Points on a hilly landscape, in no order, each with its height.
From any point a ball rolls to the lowest of the 3 points nearest to it. It stops when none of these is lower. Distance is the straight distance between rows; heights are no part of it.
Z613 height 128: [-.18,-.37,.32,-.30,.03,.07,.32,.20]
Z464 height 217: [.11,-.19,.03,-.24,-.41,-.07,.48,.17]
Z2 height 691: [.43,-.11,-.30,-.06,-.49,-.21,.28,.06]
Z250 height 397: [.19,.24,-.25,.06,-.60,.25,.19,.22]
Z829 height 781: [-.44,.12,.27,.02,.04,.31,.10,.00]
Z440 height 84: [-.14,-.18,.19,-.19,-.28,.13,.42,.14]
Z862 height 320: [-.30,-.35,.37,-.07,.43,-.01,-.13,.11]
Z523 height 423: [-.15,.15,.02,-.02,-.53,.29,.21,.18]
Z55 height 352: [.31,.00,-.41,-.17,.18,-.33,-.62,-.65]
Z816 height 89: [.55,.01,-.49,.29,-.23,-.35,.19,.04]
Z683 height 440: [-.31,.23,.22,.07,.51,.06,-.21,-.15]
Z662 height 481: [-.28,.09,.16,-.11,-.29,.28,.25,.03]
Z383 height 609: [-.46,.23,.33,-.02,.49,.18,-.12,-.02]
Z264 height 259: [.10,.06,-.22,-.01,.41,-.28,-.69,-.44]
Z993 height 255: [.17,.23,-.12,-.05,.50,-.22,-.59,-.41]
Z966 height 836: [-.45,.26,.31,.05,.06,.33,.05,-.08]
Z664 height 308: [.09,.09,-.12,.10,-.60,.32,.17,.17]
Z31 height 629: [-.45,.06,.37,-.01,.43,.15,-.09,-.05]
Z102 height 126: [.04,.22,-.09,.09,-.61,.36,.20,.14]
Z695 height 923: [.42,.02,-.62,.48,.13,-.37,.13,.02]
Z653 height 464: [.18,.00,-.21,-.07,-.52,.08,.31,.15]
Z335 height 835: [.54,.12,-.69,.48,.12,-.26,.14,.06]
Z807 height 279: [.21,-.29,.07,-.17,-.33,-.18,.53,.04]
Z392 height 137: [.00,.11,-.11,.01,.59,-.18,-.64,-.38]
Z299 height 237: [-.20,-.41,.40,-.24,.32,.02,.11,.22]
Z209 height 303: [-.13,.03,.14,.08,.58,-.13,-.59,-.19]
Z492 height 109: [.19,-.11,-.01,-.15,-.47,-.09,.38,.10]
Z256 height 657: [.55,.06,-.55,.21,-.24,-.42,.24,.05]
Z421 height 380: [.16,.10,-.16,.02,-.64,.19,.27,.14]
Z719 height 538: [.34,.03,-.19,.01,-.60,.05,.24,.10]
Z617 height 396: [-.29,-.01,.18,-.14,-.25,.24,.21,.12]
Z652 height 55: [-.11,-.26,.22,-.27,-.15,-.04,.48,.13]
Z980 height 512: [-.25,-.29,.28,.00,.57,-.16,-.48,.07]
Z298 height 637: [.62,.08,-.52,.28,-.32,-.27,.20,.04]
Z249 height 868: [.49,.03,-.40,.08,-.48,-.24,.28,.09]
Z244 height 537: [-.27,.04,.20,.04,.51,.04,-.28,-.08]
Z78 height 502: [-.04,.03,.06,-.12,-.54,.30,.29,.14]
Z914 height 449: [-.35,.05,.38,.02,.50,.04,-.23,-.03]
Z860 height 101: [-.37,.24,.24,.09,.45,.17,-.20,-.13]
Z349 height 443: [-.14,-.14,.19,.03,.56,-.14,-.52,-.08]
Z6 height 150: [-.23,-.16,.27,-.24,-.14,.23,.24,.18]
Z716 height 364: [-.33,-.19,.37,.00,.48,.02,-.26,.02]
Z157 height 267: [-.29,-.31,.42,-.18,.32,.01,.08,.20]
Z318 height 483: [-.23,.14,.18,.09,.62,-.04,-.39,-.13]
Z548 height 527: [-.04,-.02,.02,-.07,-.56,.17,.32,.17]
Z875 height 142: [-.11,.33,.13,.12,.61,-.08,-.41,-.36]
Z416 height 322: [-.18,-.01,.16,-.12,-.31,.20,.22,.14]
Z917 height 404: [-.16,-.17,.10,.07,.58,-.14,-.52,-.10]
Z929 height 461: [.31,-.10,-.16,-.07,-.58,-.03,.31,.16]
Z50 height 334: [.30,.13,-.34,-.18,.27,-.23,-.69,-.63]
Z827 height 608: [-.34,.22,.14,.03,-.27,.36,.15,.06]
Z741 height 559: [.45,.06,-.32,.09,-.53,.08,.19,.20]
Z972 height 787: [.65,.16,-.66,.43,-.07,-.24,.12,.05]
Z465 height 280: [-.28,-.23,.39,-.15,.32,.10,.03,.18]
Z207 height 381: [.10,-.09,-.19,.06,.42,-.35,-.65,-.37]

Call two points neighbours if one is among the 3 nearest of the other. Go from one point of each pair to the other, from neighbour to neighbour, staying as low as possible. Name the highest point that can't be avoided.
Z102, Z492: Z653
Z875, Z652: Z980
Z209, Z860: Z683
Z652, Z816: Z249

Write out the way that a ball takes from each point below.
Z716: Z862 Z157 Z299
Z2: Z929 Z492
Z421: Z664 Z102
